Points on a hilly landscape, in no order, each with its height.
From any point a ball takes the steepest step (drop divided by distance) to one of its 2 nearest points. It stops when none of these is lower. Distance is the straight distance between rows; heights are no part of it.
K_201 h=50.8: [ 21   1  15  22  30  16 -17  -3  16 -13  12  16  36 -41  -5  20 -35  41
   8 -12]
K_764 h=56.9: [-17 -20 -37  33 -23   9  16 -18  33   7   8  36  -4  -8  11 -44 -27  63
  44 -62]
K_149 h=43.1: [  3  -4 -14  -6  -6 -10 -58 -29  18   9  37  24  13 -30  17  15   0  64
  -5 -16]
K_222 h=17.5: [  9 -23   5  46   5 -17  52  -4   8 -51 -12   8 -77  42 -28 -38  43 -60
 -24 -12]
K_852 h=48.5: [ 14 -72   9  39 -89 -10  -3 -24  18  35  -5   0 -56  41 -19  59  13  32
  16   3]
K_173 h=51.7: [ 10  -8 -17  12 -18   2  15  -8  42  21 -14  41  16 -31  -4   8 -33  55
  49 -65]
K_412 h=53.6: [ 33  39  30 -57   4 -28  13   9 -16  -5   0  40  71 -38 -30  29 -46   1
  16 -12]
K_369 h=36.9: [-51  55  29 -32 -11 -37 -15  -8 -14 -18  -2 -62 -51  30   3  10  31 -29
 -10  96]
K_843 h=52.6: [ 20 -24  43  18  15   1 -29   0  29 -17  26  14  34 -48  -3  52 -51  34
  36  -8]
K_496 h=43.7: [-68  60  16 -30  -6   6 -26 -38 -25  -2   0 -57 -51  13   2  11   8 -14
  20  80]
K_653 h=37.6: [  6  -6  -6  15   9  13   7  -2 -56 -26  20 -19 -17  53 -23  -3  38 -20
 -60  26]
K_574 h=31.8: [ 28  63   6 -29  11  12 -58 -50  -7   0  22   4  26 -23  40 -10  -8  -3
 -22  22]
K_283 h=64.4: [  5  12  40 -14   1  -3  65  59 -12  32 -36 -18  34 -29  -3   5   2 -19
  31 -15]
K_282 h=54.2: [ -4  12 -30   0 -20  24 -44   6  10  11 -10  34  14  19  17 -17   9  49
 -18 -17]
K_115 h=13.6: [-19 -79   1  31   7 -14  30 -14 -30   8  36  16 -37  25 -19   5   3   7
  25 -28]
K_43 h=42.6: [-11 -15   6  -3 -15  13 -10 -12 -48  16  53  12 -13  24   2  38  36  28
 -37  14]
K_954 h=48.8: [-11 -15 -10 -25   9  10  14  19 -41  27 -11   8  23  -2  -1  -8  16  11
   3 -36]
K_521 h=46.7: [-24   6 -19 -23 -22  15  23  30 -24  46 -29  25  -1  13  15 -27  20   9
  12 -52]
K_517 h=10.8: [  0 -22  -7  60 -17   9  35  -2   5 -34 -20   5 -64  42 -35   7  33 -11
 -31  -1]
K_314 h=29.3: [ 19  13 -56   2   3  38 -23  34  -4 -27  17  -6  -4  55 -10 -26  28 -33
 -82  51]
K_322 h=37.0: [-51 -31 -18  -8 -36  -5  13  30 -21  25  -6  35 -26  72  11 -55  22  -2
  10 -30]
K_199 h=50.4: [ 30  14 -15 -33  31  15  19  22 -44  18  -7  12  53 -10 -17 -19 -20   0
   1 -27]
K_337 h=52.0: [ 48  46  -9 -40  15 -11  13  -1 -14  20 -26  35  69 -18 -16   7 -36  -2
  -7 -20]
K_822 h=25.3: [ 41  28   9  14  36   8  -3  -3 -10 -36  23 -47  44 -29  21  -4  -5  -1
 -37  35]
K_612 h=58.4: [-26  26  39 -47  28 -27 -25 -38 -13   8   2 -39  -4 -36 -10  31 -23 -12
  67  27]
K_603 h=47.1: [ 17   2  16  18 -15 -13  10 -10  54  23 -35  34  16 -43   0  34 -49  23
  57 -53]
K_263 h=49.9: [ -6 -50  31   9  12   2  -6 -16 -12  16  60  -4   0 -22   0  64  -3  32
  -1   6]
K_65 h=44.2: [ 27  10 -15  16  22  58 -34 -36 -29 -12  69  -1  11   0  32   1 -10  18
 -49  21]
K_635 h=62.2: [ -4   6 -24 -12  -7  10  64  56  12  -4 -41 -20  -5 -10   7 -22  51 -31
 -43  16]
K_134 h=35.9: [  5 -62   3  62 -43  12   6 -20  20  10  -8  -3 -34  20 -10  48   3  28
  15 -15]
K_659 h=43.6: [ -5 -62   7  72 -21  21  45 -14  23  10  -3 -12 -28  16  -4  26 -26   9
  36 -29]
K_716 h=54.1: [-14 -10  -3  51 -30  21  65  16  51  -3 -38 -25 -45   8  -3  19  26 -39
 -11 -19]
K_288 h=52.9: [ 45  -6 -63 -21  34  13  -5 -18 -26   8  17  44  39  11 -26 -41 -49   4
  11 -50]
K_760 h=54.6: [ 12 -79  36   2 -18 -17 -16 -17  13  29  43 -20 -12 -24 -10  84 -27  18
  20  10]
K_564 h=56.5: [ 11 -54  39   3   0 -17 -44 -24  39  17  13  -8   0 -46   2  60 -45  11
  56   2]
K_325 h=19.6: [  6 -16 -35  48  37  31  -4  -7  -2 -42  -6  -2  12   4   7 -37  -3  -1
 -33 -12]
K_279 h=42.1: [-46 -17  -8   1 -54  10  27  51 -14  49 -20  25 -29  52   7  -8  28  11
   8 -28]
K_120 h=46.4: [-11 -23  29 -13 -12  -4 -25 -21 -17  26  62  -4 -17  -6  18  60  23  35
 -23  15]
K_351 h=27.5: [-31  58  10 -59  -5 -33 -40  20  15  -7 -33 -30 -11  12  11 -20  42 -28
 -21  64]
K_122 h=16.3: [ 13  -9  -5  45  48  28  31   9  19 -39 -17   9  20 -16 -12 -36 -41  -4
  -3 -29]
K_857 h=10.2: [ 15  -9  13  26  27   6  79  59  10 -38 -15 -38  21 -34  -8 -12 -29 -22
  -1   8]
K_627 h=25.2: [ -7 -24  -4  -1  28   6  46   9 -14   2  -5  25  11  11   9 -63 -26 -26
  32 -63]
K_593 h=63.3: [ 20  14  29 -16  19 -15  27  41 -35  11 -18 -31  41 -27   4   2  18  -9
  -1  11]
K_872 h=35.1: [ 30  54   3  -9  27  -6 -51 -39  18 -20 -14   2  40 -31  12   1 -10   7
 -14   7]
K_951 h=62.5: [-32  10  16  -5 -41 -16 -66   3  47  24 -30  34 -10  14  23  10  12  40
  27   4]
K_31 h=7.1: [  4 -28  32  27  20   6  63  49 -29 -29   5 -29  24  -6 -31  11 -21 -17
  15  13]
K_470 h=51.4: [-71  50   2 -30   4  17 -49 -56 -12   2  -8 -46 -39   1 -11  20 -10  13
  51  42]
K_527 h=28.2: [-34 -11  -4  25   8  14  58   6  11   1 -13  -2 -26  22  13 -44  -3 -29
  24 -64]
K_55 h=21.0: [  4 -41  15  49  21 -28  37 -21 -12 -29   3  26 -43  39  13 -50  19 -56
 -11 -24]
K_997 h=49.2: [ 11  -6 -52 -10 -26   9 -48 -16   4  13  17  41  18  -9   8 -17 -12  75
  -7 -34]
K_384 h=63.4: [ -8 -14 -46   2  27  15  62  32   1 -26 -26 -20  -8   9   4 -66  32 -46
 -35  -3]
K_937 h=22.1: [-27 -89 -16  30 -33 -20  13 -21  -6  13  47   9 -37  18 -24  15   6  43
  26 -16]
K_428 h=40.9: [ 19   5   1 -12  14  38 -41 -51 -16  -2  80  18   7 -29  39  12 -20  41
 -38  11]
K_615 h=60.8: [-15  23  46 -53  15 -26 -31 -17 -27  30  20 -13   9 -33  15  29  10  -4
  26  17]
K_929 h=32.6: [ 19   2 -30   1   7  21  -2  37  18 -46   2   7 -39  77 -47 -30  26 -26
 -92  58]
K_305 h=62.4: [  0  21  37 -35   2 -23   2  18 -38  32  -9 -22  32 -20  15  24  40 -10
   2  20]
K_505 h=13.2: [ 25  17  15  34  27  16  49  42  36 -37 -30  -3  35 -47 -12  -6 -44 -10
   4 -15]
K_289 h=38.2: [ 40  62  28 -21  36 -33 -18 -34  18 -29 -13   4  57 -43 -10   8 -48  -5
   9  22]
K_754 h=35.4: [ 18  -4 -17   6   8   1   0  15 -37 -49  10   3 -51  77 -45 -27  38 -38
 -70  33]
K_854 h=47.5: [ 19  -5  -9 -18  14 -17 -30 -28  15   9  32  37  27 -47  -4  27 -30  53
   2 -38]
K_415 h=26.2: [ 19  24 -49  -2   5  47 -41  13 -32  -2  25 -16  16  38   7 -29  14 -21
 -57  26]
K_335 h=11.1: [ -7 -60  25  33  30   1  56   7 -31 -11  21  -1  -7  22 -31   5 -12 -20
  27 -10]
K_461 h=32.2: [-50 -20  -2  15 -24  -8  47  16  -8  15 -14  11 -49  59  15 -45  17 -47
   7 -48]
K_144 h=39.7: [ -4  -3  14   6  -1  16   3   6 -48   1  16 -17   4  20   0  15  45   2
 -41  21]
K_602 h=23.2: [ -2 -44   7  15  36  -9  25 -10 -32 -11  13  17  -3  26  17 -61   0 -44
  10 -27]
K_808 h=32.5: [-30 -77 -17   6 -58 -13  11   7   2  46  28   7 -37   7 -10  28   7  42
  26 -26]
K_684 h=22.0: [ 53  60 -52  -9  11  31 -47   5  -9  -3   1 -10  36  -7   9 -22   6 -23
 -46  16]
K_448 h=57.8: [ -8  31  -7  -8 -22  -2 -60   2  33  18 -40  39  11  -3  27  -8  19  29
  -5  -7]
K_542 h=56.3: [ -2  38  50 -43  19 -45  -4   0 -12  -8   0 -35  22 -39 -13  28 -48 -22
  70  35]
K_423 h=17.1: [ 27  64 -39 -37 -12   8 -38  25   7  16 -47   3  33   2   8 -32  22 -25
 -44  12]
K_420 h=40.4: [ 33  40  37  12  28 -34   0  -1  39 -32 -33  13  43 -58 -17  17 -48  -8
  30   5]
K_10 h=42.7: [ 19  17  35  19   7 -12   9   2  47  -1 -45   4  29 -49  -7  26 -41 -10
  54 -14]
K_177 h=49.3: [ -8 -38   9  71 -18  25  68  -1  31   0 -20 -27 -43  20 -14  16  -8 -23
  11 -39]
K_947 h=69.4: [-46 -10   6   4 -41 -29 -88 -27  48  17 -12  15 -31  20  14  33   3  27
  42  29]
K_755 h=22.4: [ 37   5 -23  14  53  31  -1   1 -23 -28  12 -18  41  -4  -1 -33 -15  -8
 -26   4]
K_608 h=44.3: [-44 -63 -22  10 -84 -14  45  11  10  46  29  13 -58  47 -12 -11   4  27
  46 -37]
K_532 h=54.8: [ 11  39  47 -63  14 -51  -3  -2 -13 -12   6  18  38 -42 -27  31 -43 -10
  46  12]
K_241 h=36.0: [ -5  36  13 -37   5  10 -66 -59   4   2  49  26  -5 -30  50   4  -8  26
 -18  23]
K_835 h=60.1: [-57   6  15 -13  -4 -13 -72 -48  20  10 -14 -26 -31  -8   5  31  -6  11
  55  33]
K_990 h=60.7: [  0  10  -1 -15 -24 -31  52  56  31  -7 -44 -28 -27  -3   8  10  75 -34
 -42  42]
K_995 h=64.3: [ 10   2 -70 -12  12  33  13  33   3 -11 -29  -1   2  17   3 -73  21 -53
 -30 -14]
K_255 h=58.3: [ -8  -1   1  11 -39  -4  50  40  71  -8 -52 -20 -39 -12   6  19  54 -37
 -17  26]
K_978 h=22.3: [ -6  65  -6 -62 -11 -21 -60  21   5  14 -44  -3  14   8  19 -27  26 -30
 -27  31]
K_631 h=28.1: [ 19  50  23  -6  21   5 -28 -26  -9 -16  22 -33  16 -20  37  -5  19  -8
 -42  50]
K_271 h=54.4: [ 33   5 -83 -18   2  18 -34 -28 -12   8  19  41  31   8 -10 -25 -22  41
  -4 -42]
K_318 h=31.9: [-40  56   6 -49   5 -52 -16   6 -16 -12 -21 -70 -21   2  15 -14  33 -32
   0  66]

Where does a ball stop that starts at each point below?
K_755 -> K_31
K_384 -> K_134
K_564 -> K_149
K_322 -> K_517
K_603 -> K_574
K_608 -> K_31
K_615 -> K_517
K_337 -> K_517
K_995 -> K_134
K_263 -> K_423
K_754 -> K_423
K_808 -> K_31
K_835 -> K_423
K_288 -> K_517
